Points on a hilly landscape, in no order, each with its height.
A ball rolls from a point to the lowest of its 2 nearest points, and stops where none of them is lower. Distance is the straight distance between rows; heights are no part of it.
Q_697: [-34 -40 -39 -14  -2   1  19 -18  -3  18 -16   9   9  10 -25  -7  25  -9
  32  40 -19  34 -27  -9   0 -15  61   5  39  10 -16  19 -41  -8]  h=460
Q_663: [ 19   5  -4 -19  44  13   7  13  -1 -29  -7  40 -31  20   2  42  13   6
 -33 -42 -36 -33  30  33   7  -6   2  41  11  21  20 -16 -49  28]  h=349
Q_666: [-52 -48 -31 -19  22 -45  -4  37 -12   2  22 -25   5   7  44 -10  15  20
  27 -19 -44  -1  13 -36 -10 -51  -1  18 -40  32 -44 -12 -14  -5]  h=528
Q_2: [  4  17  14  45  14 -26  -6  -4  -3  -6 -15 -25   4  28  -3  -3 -12  18
   1 -41  30  15  19  -1 -17  26 -10 -20 -18   9  16  19  61  -9]  h=237
Q_816: [ 14  12 -12 -22 -15  -2 -15 -11  12  20  16   7  37  -8  10 -13 -13  13
  51  29 -33  -4   5  -4   2 -19  31 -17  19  -3  -6   5 -11 -27]  h=525
Q_48: [ 17  12 -15 -12  10  14   9  27 -34   3   3  36  10   1 -23  -9  10  21
   7 -10 -35 -11 -23  24  -2  -2  42  16  15  13  24  29   7 -16]  h=486
Q_500: [-24 -23   4  35 -26 -12  -3  18  10  29 -13 -22  17  17  -3   3  39  41
  30   9 -20  32  11 -22  30  -7  53   0  -1 -29 -25  53  26 -27]  h=420
Q_456: [-16   9  -7  11  11 -22  14   7  27 -32 -19  -3 -11   1  24 -16 -12 -17
 -14 -11  55   6 -37   5 -28  11  -6  21 -53 -24  16   0   6  71]  h=188
Q_410: [-41 -39 -43 -46  13  -3   6 -17 -25 -13   2  10  15 -17   9 -22  21  -7
  40  40  -6  12 -29  -6 -20   1  52   0  46  32 -31 -57 -77 -18]  h=429
Q_531: [ 29 -19 -22 -11  29  29  22 -23 -34 -33  -2  25 -26  -1 -17  28   8 -34
 -66  -8  -2 -24  -9  54  20  29  -7  47  54   5  24 -51 -74 -13]  h=426
Q_866: [ 33   0  39  -3 -20  48 -11   6  -9  40   5  32 -13 -29 -51  -2   5   3
  10  36 -51 -10  18  -9  18 -14   1 -22  48   6  -4   6  -9 -34]  h=461
Q_34: [ -4 -34   3  11 -11   3   0  19   6  13  -4   2  -7   0   2 -20   6  13
  24   3 -49  10  55 -39  26  12  51  -4   7  17 -47   6 -27 -18]  h=654
Q_915: [-30 -11 -44 -25  35 -36  10 -34  21  -2   7 -22  33  23  44 -22   5  -4
  42   0   2   7 -44  -3 -46 -27  13  20 -34   6   2  -8 -15  32]  h=488
Q_108: [  6  24  -3   2 -34 -26  -9 -20  17  43 -12 -30  -1  -5 -21 -15  -4  26
   4  13  61  26   5  -4 -13  -2  -6 -38 -38 -34   9  21  28  24]  h=417
Q_474: [-25 -53 -39 -15  37 -27  19 -24 -15 -23  -2  -3  27  13  27 -31   6  -4
  36   4 -14  16 -16  -7 -29   2  30   8  18  59 -35 -48 -39 -11]  h=455
Q_244: [  1   2  13  -2 -38  -3  -6 -13  28  61 -15 -22  10 -24   6 -20  39  62
  22  36   5  37  40 -19  25 -34  17 -18 -33 -48  -4  21   0 -18]  h=669
Q_728: [ 19  11  30  10  16  21 -16 -21  22  11 -17  25  -3   8  16  27  21  13
 -18 -24  11  17  -4  12 -21  10 -17  -6   1 -25  25  37  36  22]  h=487
Q_116: [-21   9 -19   6  62  -8   2   6  17 -58  -5 -10 -20  45  50  28  -4   6
 -38 -46 -31  -3  -7  -8 -15  -6 -43  27 -72   3   7 -22  25   6]  h=219
Q_193: [-28  -6 -12  11  26 -31  19   8  39 -26 -18 -30   5  -8  25 -46 -24 -21
  -1   7  28  -1 -21  -8 -27  -5 -21  44 -29   7 -14 -27 -26  60]  h=223
Q_775: [ 39  27  12   1 -24 -19 -13 -35 -26  65 -12 -33   5 -10 -67  -4  10  15
  21  -8  29  33  36  -5 -28 -27 -10 -33  14  -6   9   0  23 -25]  h=561
Q_447: [ -5   1  35   6  23  32  -4 -38 -14  43 -13  29   9 -19 -49 -16  29   8
  40  25 -20  19 -44  -5 -38 -12  30 -11  64 -24  14  21 -11 -44]  h=398
Q_72: [-16  -9  10  42  27 -29  16  21  -9  -5 -19  -1 -29  -2  -7 -33   9   4
  -8 -20  30  23 -12  12 -29  44  35  27  -4 -21   9  19   1  23]  h=535
Q_200: [-12   8  20   8 -32  -2  -8  18   2 -54 -12   9 -11  17  42  46  -3 -16
 -42 -17  78 -36  -1  -8   1  10 -38 -37 -75  10  18   6  67  26]  h=248
Q_960: [  0  -5 -10 -11  17  -2 -13 -29 -33  45  -6 -21  18  32 -12  -7  19  31
  18 -25 -10  30  48 -15 -14  -3  23 -25   5  41 -22  18  23 -54]  h=498
Q_916: [-38  20 -13   3  49 -10 -17  50 -14 -36  10   2 -21  45  25  22  22  17
  -4 -48 -62 -15  18 -23  14 -18  20  18 -48  11 -15  29   1   1]  h=396
Q_476: [ 19   5  27   4 -56 -15   1 -39  -5  52  -4 -37 -17 -44 -80 -14 -22 -37
   4  28  52  13   2 -13 -23 -30 -47 -39  28 -22  25 -19   3 -10]  h=397
Q_434: [-44 -20 -28 -20 -15   4 -18  -4  10  10  20 -13  33  38  60  22  43  45
  38  12 -52  -7  10 -11  18 -52  21  -2  -4  -6 -42  27  -2 -23]  h=586
Q_772: [ 12  16   7  -2  -9   2 -16 -43  21   2 -10 -24  15  20  21  24 -23 -12
 -30 -16  59  10  -9  -9 -11  14 -41 -43 -35 -10   0  14  42  29]  h=324
Q_579: [ -84   16  -10    3   39  -38  -13   30    5  -49   21  -45   -5   35
   31   32    3   18   -8  -22    8   20  -32  -40  -35  -26  -45   14
 -107  -18  -20  -13   23   18]  h=121
Q_617: [-39 -23 -45 -34  12  -1  10 -20  -9  14  -6   7 -10 -31 -28 -48 -14 -27
  15  59   2  18 -28  -6  -5   7  30  13  50  15 -20 -46 -76  -6]  h=405
Q_970: [ 26  19  12  10 -26  25  18  17  -2 -21  12  40 -10  -4 -40  44  -9 -40
 -21  -4  -2 -17 -19  29  13  11 -16   5  45  -9  49  12   3  18]  h=342
Q_770: [  7 -20  23  26  19  -1  12  40 -48   4  -7   8 -21 -15 -11 -36   1  17
 -17 -36   2  16  17  13 -11  39  40  13   1   4  -3  11   4 -11]  h=507
Q_688: [-45   3 -12  14  38 -37   1  38  20 -52  -8 -15 -13   1  30   8 -16  -1
 -11 -16  32  -6 -25 -19 -33 -15 -39  24 -97 -18  -2 -19  11  57]  h=151
Q_676: [ 36  12  -3 -18 -40   4  -6  -7  23  25  -2 -23  -2 -12  -3   2 -45 -33
  -1  29  17 -19  22 -16  45 -14 -41 -41   5  41  -5  -6  29   1]  h=419
Q_279: [  1   6 -17 -11 -16  -2  -3 -13  66   5  -1  -1  21  14   0  30  -7   6
  20  30 -27  14   1 -29  43   4   5 -22   1 -11 -20  22 -11  14]  h=731
Q_355: [ -5  16   4  14 -37 -16 -14 -18   1 -17 -13 -28   7  17  10  43  -8   3
 -51  -4 100 -16 -12 -18   9  24 -39 -55 -69   1 -16   0  58  35]  h=290
Q_276: [ 14 -15 -11  12  66 -18  22  18  -3 -78  -6   0 -26  -5  49   0 -21 -28
 -27 -54 -28 -52   8  16 -12  -2 -25  59 -33  22  10 -65 -39   2]  h=674
Q_492: [ 16  18  18  22 -44 -24 -20  16  33  15  -1 -20  -1 -19  21   0  -4  41
   8  20  29  -1  34 -15  22   2  -3 -40 -46 -29  -7  13  27  13]  h=385
Q_189: [-30  10 -34 -34  -8 -18 -23  11  29   5  37 -28  23  22  57   5  -5  43
  37   6 -28  -8  13 -20  15 -39 -12   1 -46  -7 -30   1   4   9]  h=566
Q_406: [ 10  24  12 -13 -21  20 -14  14  22  45  -7  21  10 -22  -6   3  28  50
   6  44   1  20  -5   3  -2 -44  16  -9 -16 -40   6  42  10   1]  h=684
Q_123: [-25 -30 -39 -40   7 -34   1  32  21   1  21 -12  14 -10  33 -18   7  22
  37   8 -28  -7 -14 -10  -1 -38  -3  38 -33  13 -19 -14 -21  30]  h=547
Q_865: [  0 -12 -26   0  14 -13  33  25  35 -72 -20   0   4  -7  31  10 -15 -48
 -37 -27  41 -36 -33  13  -7 -11 -47  59 -47  -2  31 -51  -1  68]  h=685
Q_904: [ -4  -5  -7  18  19 -34  -5  29  18 -12   3 -24  -1   8  25 -22 -35   4
   2 -11 -17   4  44 -31   4   9   1  -4 -19  29 -29  -5   1   4]  h=311
Q_334: [  9  26   6  14 -25 -11 -13  34  45 -18   4  14   5   1  19  24  -2  18
  11   3  11 -11   3  -6  19   9  13  -5 -32 -28  -1  29  15  44]  h=421
Q_175: [-27  13 -34 -23  59  -1  -4 -18  -2 -26   6 -24 -10  54  58  11   6  25
 -13 -35 -51   9   0 -11  -3  -7 -38   9 -49  40 -17  -9  22 -21]  h=252
Q_922: [ 29 -33  -5 -12  53  51  19 -25 -57 -22   1  46 -26 -18 -30   8  18   2
 -41 -14  -9  -5 -15  53  13  52  26  12  43   7   4 -38 -65 -41]  h=459
Q_683: [ 23  29  30  -2   5  50 -14   4  19  36   1  45  12 -22 -37  31  28  25
   1  30 -24   8 -31   5 -11 -33  -1  -1  29 -32  16  41  10  -9]  h=694
Q_980: [ 28  12  20   5  29  -2  -8 -42 -28  31  -4  -2  16  14 -11  -8  12  23
  23 -22  -9  23   6  16 -32  11   9 -16  22   9  19  11  35 -40]  h=527
Q_460: [ 31   7 -24  16  17   4  32   5  -4 -42  -6  16   1   1   6 -12 -20 -30
 -27 -20   3 -19 -26  42  -5  31  -2  37   5   3  37 -24   3   3]  h=337
Q_872: [-31  30 -15   4 -39 -19 -20 -13  18  18  -2 -46  14  24 -15  13  14  59
  -9  11  71  34  -6 -17  24  14  -3 -39 -65 -35 -27  22  40   7]  h=443
Q_70: [ 20 -12  27   6 -57   1   2 -25  27   5  -5 -17  19 -24  16  24 -22 -42
 -34  11  80 -15 -24 -16 -10   7 -35 -52 -16 -17  19  14  25  50]  h=358
Q_815: [ 11  13  29  13 -29  23   1   0  18  19 -27  22 -14 -13 -46  27  18   8
 -13  22  40  15 -55  12  -1   2 -19 -18   0 -41  38  49  42  35]  h=267
Q_790: [  0 -20   8   5  -4  10   9  43 -25  -4   8  22 -29 -29  -9  -1   1 -24
 -45  -8  14  -8  33  33  15  34   6  43  47 -11  -8 -15 -54  27]  h=430
Q_344: [  4  34  17  12 -10  30 -21  14  29  21   0  10   4  26 -13  13  38  24
  13  19 -55   0  32 -26  66  -4  13 -20   1  -4 -31  39  18 -13]  h=605
Q_521: [  7  28  25   2 -42  29 -24  -2  36  18  -2   5  12  -2 -19  44  15  39
 -13  31  24   4 -28 -10  34   7 -13 -44 -27 -58   0  42  41  23]  h=314
Q_197: [ 27 -13  43  -7 -17  25  -5 -25 -31  66  -1   4  -1 -37 -59 -22   9  23
  28  23 -25  18  26 -21 -14  -1  15 -23  35  -4 -10 -13 -11 -50]  h=434
Q_715: [  1  49  -9  -8 -30 -18 -24 -18   5  36  23 -42  41  26  16   7  20  54
  34  -4   6  11  45 -11  14 -29  10 -35 -30 -18 -21  26  23 -41]  h=562
Q_131: [-14 -17  28   6   0  23  -6 -35  25  60 -20   4  10  -3 -28  -5  42  16
  34  24 -11  43 -17 -14 -10 -10  34  -6  37 -30  -7  36 -10 -14]  h=422
Q_599: [ 13  12 -16   4  -5  21  12  10  30 -46 -12  12   2  31   7  56  -8 -26
 -45 -26  17  -6 -21   6  22  20 -29  -1 -29  -2  24  15  44  45]  h=245
Q_80: [ 38  42   2   2 -24   9 -14  26 -11  -7   6  17   0   1   4   4  -5  11
   4  -8  12 -18 -10  21   1   0 -13 -19 -28   3  37  21  62   8]  h=597
Q_880: [ 16  -2  10  37  38  -4   6   9   8 -23  -7   6 -17  24  -7  10  -3 -17
 -14 -41 -28   6  20  -1  11  40  11   2  19  29   1  12  15 -10]  h=548
Q_125: [ 33   6  56   4 -57  22  12  -6 -23  10  15  -4  -8  -5 -30  20  -2 -62
 -17   5  -3 -38 -19   0  10 -20 -49 -48  21  18  38  10  53 -18]  h=380
Q_823: [ 11   9  34  32 -11   9  -9  29 -11  26 -10   2  18   1 -41   2  33  38
  33  -6 -29  13  -3  -4  19   7  39  -2   9  -6   0  47  44 -21]  h=371
Q_963: [-11  17  37  18 -19   6   5 -53 -15  28  15   6 -20 -27 -70 -29 -16 -51
   9  25  22  -2 -58   2 -27   7 -21 -16  54 -57  38   4  -4   0]  h=355
Q_802: [ 24  -1  21   4 -54  10  -1 -12  30  40   2   5 -11 -57 -52 -12 -21  -7
  11  57  -2   5  -4 -21  24 -17 -18 -30  19 -36  22   3 -22 -16]  h=705
Q_824: [ 18  21  -2  12  -2 -16   0  33 -27 -24  -6  -2 -32   4  40  -9 -12   5
 -28 -27  27 -28  21  20  -1  -1 -13 -15 -51  28  34  -3  57   3]  h=615
Q_232: [ 19  -5  30  -1 -42  -1  10   2  14 -12   5 -26  17 -13  39  26 -29 -63
 -37 -10  63 -24   6  -5   7   4 -46 -32 -12  34  26  -1  33  18]  h=389
Q_593: [ 13 -22   4 -17  21  42  14   3 -56  23   3  43   0 -25 -54 -29  14  16
  -8  -3 -23  11 -19  22  -6  20  46  10  44   0   5   8 -21 -42]  h=453
Q_311: [ -2 -15 -11   8  51 -23  24  22 -10 -55  -7 -15   0 -26  46 -43 -41 -24
 -23 -18   8 -30   0  21 -20   9 -29  61 -16  23  -6 -64 -29  11]  h=667
Q_624: [ 41  11  39  12 -62 -14  19  -4 -43  14   7 -40  -5 -14 -28  -4  -8 -45
 -18 -10  48 -13  17  15   4  -3 -41 -41   8  39  37 -11  50  -7]  h=338
Q_861: [ 27   7  32  15 -37  15  -2 -18  49  31   1   7  13 -12 -37  20   4   9
  28  43 -37  16  -8 -16  47  -8  -5 -37  12 -43  -6  26   7 -11]  h=717
Q_535: [-13  -7  11   9 -34   5   5  17  -8   3  11   7 -18 -45 -12 -15 -11 -61
 -36  33  40  -5 -10  30  12  29 -16  38  54 -35  10 -15 -31  31]  h=463
Q_685: [-25 -27 -20  -8  25 -13   2  38   1 -24   7  21   8  31  17  18  26  19
  21 -25 -49  -3  27 -12   2 -14  44  33   3  17 -27  22 -29   7]  h=339
Q_282: [-63  46 -25 -11   3 -14 -18   1   9 -23  40 -73  24  63  50   7 -14  29
   2 -21  -1   8  16 -40  13 -12 -32  -9 -65   8 -47  -3  15 -13]  h=493
Q_532: [ 38  10   6  20 -20  18  25   2  13 -35  -9  27   3   6  -9  32  -6 -41
 -29 -26  27 -17 -37  29  -1  27 -14  10  -4 -16  63   6  38  26]  h=295
Q_761: [  1  19 -24  -5   5 -20  -5  19  41 -41  13   8  32  17  36  13 -23  -4
  30 -16 -10 -16 -10 -11   2   7   8  17 -34 -13   5   7  -3  39]  h=449
Q_920: [-20 -29 -19   8   9 -38  15  -1  39  -3 -18 -35  14  -3   8 -43 -31 -10
  22  23   4  25  13 -30   1   2   4  17  -6  26 -33 -19 -33  22]  h=264
Q_996: [  6 -16 -29 -39   2  -6   0 -16 -15  17  -2  -3  -3 -39  -4 -37 -37 -12
  10  28   3   5   4   3  -8   4  -5   4  36  41  -7 -40 -34 -22]  h=377
Q_400: [ 34   8  14 -20  26  41  -5  12 -19 -16  10  60 -12  -8  -9  33   7 -16
 -10 -14 -25 -38  35  30   8  11  17  15  57  19   5 -21 -56   9]  h=395
Q_398: [ 17 -19 -14 -17  25   6  23  34  -9 -29   3  20 -28  -8   4  21  -5 -35
 -54 -24   4 -33  22  33  23  10 -21  60  34  27  15 -38 -56  29]  h=390
Q_454: [ -4  -4  -4  -2  10  -1  -3 -22  29  -8   7  25  -2 -10  -2  -4 -12 -41
  16  19   1   1  -7  18  -3  37  19  28  62 -21 -10 -14 -57  27]  h=325
Q_762: [-10 -27  28   4 -15  33 -10  -8 -26  39  15  25 -15 -47 -64 -22  13 -18
   7  43 -14  15  -8  -6  -3  37  25  13  67 -59 -27 -19 -53 -24]  h=523
Q_687: [-11  -6  -6  -1 -20  13 -14  -7 -19   9  30  23  -5 -56 -32 -24 -36 -58
  -6  51  13 -15 -17  19   7  31 -16  16  78 -39   1 -32 -44 -19]  h=485
Q_288: [ 15   3 -24   9  14 -28  10   6 -12  -4  -8 -20  -8  -3  15 -42 -25  12
 -22 -19  29   7   6  17 -32   1  -9  13 -29  31  19 -15  14  11]  h=630
Q_201: [  7  18   5  23 -17 -44 -16  21  23  -9  -2 -43   2  -9  35 -13 -37   9
   4  -4  43  -2  48 -21  -1  -3 -14 -26 -42  11 -12  -5  26  14]  h=352
Q_22: [-27 -13   2  -3 -18 -16 -19   6   9  43 -15 -32 -12   7  22 -18  25  55
   5  12 -13  38  60 -39  13 -27  18  -6 -36  -5 -29  15  -2 -27]  h=651
Q_808: [ -6 -26 -31  -9  79 -25  24   9   5 -60   5  11   1  16  22  16  12 -14
   5 -36 -37 -20 -10   2 -15  -2 -21  65 -14  35  -9 -65 -65  22]  h=683
Q_694: [ 18 -18  17 -22 -20   8 -13 -41 -38  48   0  -3 -13 -52 -45 -34 -24 -15
  10  33  16  12  22 -12 -21  15 -15 -20  58  10 -11 -53 -36 -46]  h=406
Q_707: [ 25  10  59  28 -42  18  -6  24  -7  33 -13   1 -16 -25 -61  12  21  27
  12  17  -1   8 -17   4  15  -6  -7 -18  15 -25  16  34  47  -4]  h=322
Q_399: [-30  30 -12  -2   9 -14 -16  13  26 -39  -1 -23   1  23  41  12 -28  17
 -21 -13  36   0  -8 -18 -12  -7 -46  -5 -72   4 -16  -3  36  39]  h=132
Q_444: [ 26 -33  -7  11  66  14  31 -14 -34 -32 -10  12 -25   0   1 -17   4   7
 -35 -47 -21   0 -14  36  -4  49  29  34   8  10   1 -21 -39 -35]  h=492
Q_336: [ 40   1 -33  14  39   8  27 -14  -6 -28 -23   9  -9  24  10   2  -2  14
 -21 -38 -15   0 -40  40  -3  19  13  30 -26   6  49  -4  26 -23]  h=369
Q_840: [ -2  13  33  10  27  28  -2 -47 -17  13   8  40  -6 -24 -54  -8   9 -34
  17  18 -10  -3 -52  21 -36  17   2   9  67 -47  33   0 -23 -22]  h=376
Q_11: [ 15  14 -16 -10  24  13   6  24  19 -42 -10  23 -23  34  17  44   3 -13
 -25 -37 -28 -27  14  12  23  -1 -19  24 -25  23  22   4   5  37]  h=302
Q_831: [ 32  -2  35  27 -23 -16   6  -9 -13  21  -5 -14  -9 -10 -20 -12 -18 -12
 -13 -11  29   6   7  17 -13  13 -20 -22   7   6  24  -3  41   2]  h=293
Q_947: [  5   5 -31 -35  33  -2  -9 -15   5  -6   6   9   4  27  39   5  -5  13
  14  -6 -35  -2  10  -3  -2  -2 -12  -6  -7  44 -10  -1  14  -3]  h=297
Q_203: [ 18  41  36  -3 -61  26 -26  -3   5  18  10 -20  -5   4  -6  34  10  14
 -21  18  43 -22   9 -15  38  -6 -42 -71 -41 -11   0  31  61   4]  h=351
Q_293: [ 15  14   9   7 -23  -9  -4 -29  -4  34   5  -7   6 -35 -20 -32 -25 -23
  14  20  36   6 -19  18 -31   6  -5  -5  24 -28  26 -10  -3   7]  h=330
Q_162: [ -7 -22 -22 -16  28  10  19   8 -38 -34  21  34  15   7 -20   1  10  -4
  12 -13 -35  -7   1  14   2  33  64  25  43  25 -28 -30 -71 -14]  h=407
Q_821: [  7  39   0  -6 -17  -3 -28  -9  20   3   5 -42  -2  30  32  -1 -38 -25
 -17  -8  14 -35  41 -27  44  -3 -41 -52 -31  37 -25   0  50  12]  h=451
Q_817: [-13 -21 -37 -19  30   3  26  15 -28 -14   1  36  20  24 -26  21  35  12
  16 -11 -33  -3 -24  26  -7 -11  68  47  42   4  -4  11 -59  -3]  h=450
Q_215: [  5 -16  27   7  18  23 -13 -16  29  33 -17  27  -5   8   0  15  28  27
   7  -3 -27  31  17  -4  -7   9  13   0  25  -9 -15  37  -3   1]  h=454
Q_576: [ 12 -29   2 -15  -3  11   6 -15 -48  50 -10  -8   4  -2 -43 -33   2  20
  16 -10  -8  37  36 -18 -14  13  41 -13  20  30 -26 -14 -13 -45]  h=466
Q_349: [ -2  -7 -10  -2   3 -15   8  10  -2 -20  -4 -18   7 -48  32 -49 -51 -35
 -12  10  43 -21   2  24  -4  21 -22  39  24  15  -7 -43 -22  27]  h=658
Q_91: [-12  -8   0   3  -9  -7  16  19   4 -76 -19 -17 -10  17  64  36 -13 -31
 -74 -28  54 -30  -4  -7   9 -19 -61  -3 -85  32  21 -23  46  19]  h=229
Q_781: [-76  23 -18  12  10 -13 -20  43  -6 -30  18 -35  -6  58  37  25  20  47
   9 -31 -28   8   6 -19  21 -20   8  12 -48 -13 -29  41  32 -16]  h=431
Q_981: [-15 -44  -1  -5 -22  23   6 -19 -16  24  -5  19  18 -14 -58  -8  24   0
  44  48 -27  30  -8 -24   9   2  58 -17  63  -4 -19  -8 -50 -56]  h=491
Q_735: [-27  21   1  26  36 -19  -9  17  16 -39  -6 -12 -10  33  40  22 -15  15
  -7 -25   5  22   0 -13 -18  14 -11   3 -48  -7  -2  20  34   5]  h=176
Q_587: [  6  16  -5   0 -36 -10  -6 -28   7  43  11 -17  46  12 -14   6  11  29
  51  29 -15  22  -6 -14   7 -30  31 -37   3 -25   3  28  23 -39]  h=544
Q_254: [-22 -37 -43 -13  -2 -34  10 -20 -29  16  -2 -26  33  21  24 -32   4  11
  36  -7  -9  17  10 -11 -29 -34  42  -3   6  38 -26 -12 -20 -27]  h=480
Q_177: [-17  63 -24  -7   0 -13 -25  -6   1   0  17 -60  15  54  14  -8 -28  16
 -13 -22  23   2  40 -22  26  -3 -36 -29 -57  37 -35  -1  41  -3]  h=475
Q_606: [ -7   3  -6 -20 -36   7   3  -6  27  54 -10   9  -2 -44 -34 -26   6  22
  19  72 -14  22  -5 -12  15 -44  13 -13   7 -37  11  18 -33 -17]  h=695
Q_265: [ -1  13  -1  -5  34  13  -3  18 -25  -6   4  21  15  21  28  -4  26  45
  10 -36 -33  -2  -2  22 -16 -15  44  16 -22   3  13  36  29 -20]  h=514
Q_157: [  6 -15 -20  21  76 -11  24   5  -2 -57 -13  10 -12  31  14   6  -1  -2
 -17 -52 -48  -8   8   3  -5  23  18  31  -4  31  -1 -12 -21 -19]  h=519
Q_94: [ 25  27  21  -2 -46  21  -7  -8  -2  29   4 -11 -14   4 -33  11 -18 -13
 -14  21  -9 -19   7 -16  44 -15 -42 -61   3  16   8  23  52 -13]  h=386
Q_390: [  5  -6  48  16 -37  27  -6   2 -17  22  18  29 -20 -54 -54  -4  -3 -32
  -7  46  -7  -7 -14  11   1   4 -20  11  70 -53  12  -2 -33 -10]  h=503
Q_140: [-61 -14 -27 -26  12  13  10 -36  -4   8   2  21 -20 -16 -42 -26  27 -36
  22  57  -3  16 -42  -3 -17  -3  59  16  62 -15  -8  -5 -81   1]  h=428
Q_941: [ 17  -7  15 -13  11  30   1 -19 -71  22  18  34 -12 -52 -26 -35  -8  -7
 -20  11   4  -7 -20  39 -30  16   4   2  50 -21  21 -26 -18 -39]  h=427
Q_581: [-25   7   4  -1   5   5 -24  24   3  19  -1  -7 -15  25  28  -4  24  32
  11 -10 -52   4  54 -36  29 -10  27 -18 -15  13 -47  31  10 -25]  h=629
Q_794: [-50 -56 -57 -14 -16 -13   6  -5 -14   6   5   3  28  36  37  15  33  18
  43   2 -39  -6 -27   9 -12 -60  31  10  11   5 -36  18  -9  -1]  h=608
Q_582: [  3  -6   3   6  -3  -7  20  44  33 -78 -12   8  -9  21  31  65 -11 -47
 -43 -43  34 -39   8   7  12 -19 -36  43 -34   3  37 -26  -8  64]  h=693
Q_717: [ 22 -26  39  11  -4  29   2  23 -43   9  14  29 -28 -37 -22 -16  -3 -14
 -33 -20 -15 -12  32  22   5  41  14  12  46   9 -15 -12 -13  -8]  h=468
Q_698: [-50  13 -28   8 -12 -36 -10  24   2  -3   1 -41   1  41  13   8   9  58
   4   2  27  39  -9 -22   6 -10   8  -7 -62 -10 -22  33  35   6]  h=465
Q_844: [ 24 -13   6  24  13  12  17 -14 -39 -30  16  17  -4 -21  22 -18  -9 -49
 -38 -17  14 -23  -8  60  -6  51  -2  30  41 -17  21 -44  -7 -27]  h=370
Q_750: [ 18 -14 -31 -38  37   3   7 -10  -5 -21  -2  28  -4  -8  14  -6 -15  -6
   2   2 -26 -12 -11  15  -5   9  -1  17  17  53   1 -44 -31  -6]  h=343
Q_15: [ -1 -12   4  36  14 -26  24  44   7 -77  -7  -7 -11 -16  53 -10 -30 -47
 -43 -24  39 -32   9  22  -6   5 -37  45 -29  18  25 -36  -7  27]  h=676
Q_783: [ 44  -1  30  13  16  37  11 -17 -44   1   8  40  -3 -20  -8  -1  10 -12
 -16 -27 -12 -19 -18  53 -17  28   3  17  48 -16  42 -11   4 -32]  h=401
Q_371: [ 22  -3  13 -14 -20  30 -14  20  13  28 -14  18 -35 -18 -11   9   0  -3
 -20  24 -27   1  40  -6  33  -3 -15 -13  21  22  -6  20   4   6]  h=496
Q_405: [  2  46  -5 -17 -15  13 -28  -4   9  18  19  -9  21  24  16  10   2  41
  11  -3  -7   3   3  -2  14  -3  -5 -22 -27  -9  -5  34  45  -8]  h=580
Q_71: [ 14   3  -1 -30 -26  25  -7  29  22   4  -7  14 -31  -5  22  27  -2  -9
 -40   2   5  -7  17  11  32 -14 -42 -16  -4  23  13  19  27  36]  h=526
Q_550: [  2   7  48  18 -42  -8   5 -43 -14  57  -8 -33 -19 -34 -95 -28  -5  -2
  28  34  18  16 -27 -22 -23 -25 -16 -26  31 -60  24   3   4 -14]  h=378
Q_277: [ 18   4  -8  24 -14 -24  18  18   0 -28  -8 -26  11 -12  11 -35 -49 -33
 -20  14  43  -5   6  13   2  20 -28  14 -10  37   7 -15  19  23]  h=644
Q_209: [ 25  35  32   0 -11   2 -17 -38 -26  44  -2 -11  12   0 -59   5   2  21
  23   0   7  17 -27   5 -34 -25 -24 -31  16 -16  29  22  50 -23]  h=546
Q_436: [ 27  24  12  -7  10  38  -7   0 -14  -7  14  65   7 -16 -43  18  -1 -12
  14  19 -41 -26  -8  11   3   2  10  -7  63   7  18  -4 -32 -30]  h=432
Q_667: [-29 -27 -25 -10  33 -16  13  -4  -5 -15   5  15   4  -8   2 -31  10 -21
  10   1  -3  12 -12  11 -14  37  46  48  35  -8 -30 -26 -68  19]  h=363
Q_958: [  4  31  29  29   9  21 -24  29  23  -8  -5  10 -17  36  -1  26  17  -1
  -6 -28 -28 -15  35 -11  35  22   2 -12  -1  -4 -11  43  29   8]  h=579
Q_19: [  6  -6 -10  -5  13  -6  -6  23  38 -13   5  20  -2  -3  13  13  -3   5
  21   0 -31  -4  26  -4   7   8  23  28  34   1 -20  -1 -54  29]  h=270
Q_810: [ -5  -2 -28 -15  61 -21   7 -31  10 -19 -13 -38   2  27  48 -19 -24  10
 -23 -23   2  12   6 -18 -21 -15 -56   6 -48  53 -16 -37  10   0]  h=273
Q_429: [ -8   4 -24 -19   5 -19  -9 -24  15  15  10   8  37  15  41  -4  10  15
  48   5  -2   7 -16   7 -37 -16  26  -1  -5 -19   5  20   0   7]  h=505
Q_703: [ -7   1 -41 -32  34 -12   6  -9  32 -28   6  19  20  10  27  -7   1 -23
  30  -6 -17 -10 -35   5 -30  -9   9  45  -6  -6   6 -25 -38  43]  h=471
Q_630: [ 30  13  49   2  -7  29   2 -34 -30  18   8  15  -6 -24 -44  11  -5 -12
  -5  -1   1 -10 -48  19 -36 -20 -43 -26  37 -20  55   8  38 -29]  h=559
Q_204: [-48 -51 -39 -23  -5 -49  -8 -15   5  14   7 -43  27  15  60  -8  11  20
  56  11 -16  -2  17 -29  -8 -58  12   2 -16  12 -48 -22 -24 -11]  h=506
Q_705: [-17 -10  18  39 -10 -23   3   4  11  25  -2 -10  -5 -16   1 -49   2   2
  21   6   8  25   6   2 -14  36  45  19  20 -40 -13   9 -27  14]  h=558
Q_178: [-16 -70  -8 -11 -32  28   8 -12 -23  15  -8  19  22  -3  -7  -4  37  18
  47  31 -33  12  25 -25  12 -22  76 -20  38   5 -51  -8 -57 -47]  h=520
Q_424: [ 16   8  36  -2 -66  13  -3  21   3  -7   7  -4 -11   8  23  32   9 -48
 -28   2  44 -44  11 -10  37  -3 -30 -56 -25  24  26  22  59  12]  h=391

Call two points neighbours if one is among the 2 nearest of the other. Go from one point of each pair to the other, from neighbour to neighbour, staying as low as possible. Name the highest point that can't be avoided.
Q_831, Q_19 => Q_698
Q_399, Q_815 => Q_94
Q_831, Q_599 => Q_866

For each start below, name every point that the ball comes to, in order.
Q_434 => Q_189, Q_123, Q_666, Q_204, Q_254, Q_474, Q_410, Q_617
Q_344 => Q_958, Q_880, Q_157, Q_444, Q_922, Q_531, Q_398, Q_663, Q_11, Q_599
Q_808 => Q_157, Q_444, Q_922, Q_531, Q_398, Q_663, Q_11, Q_599
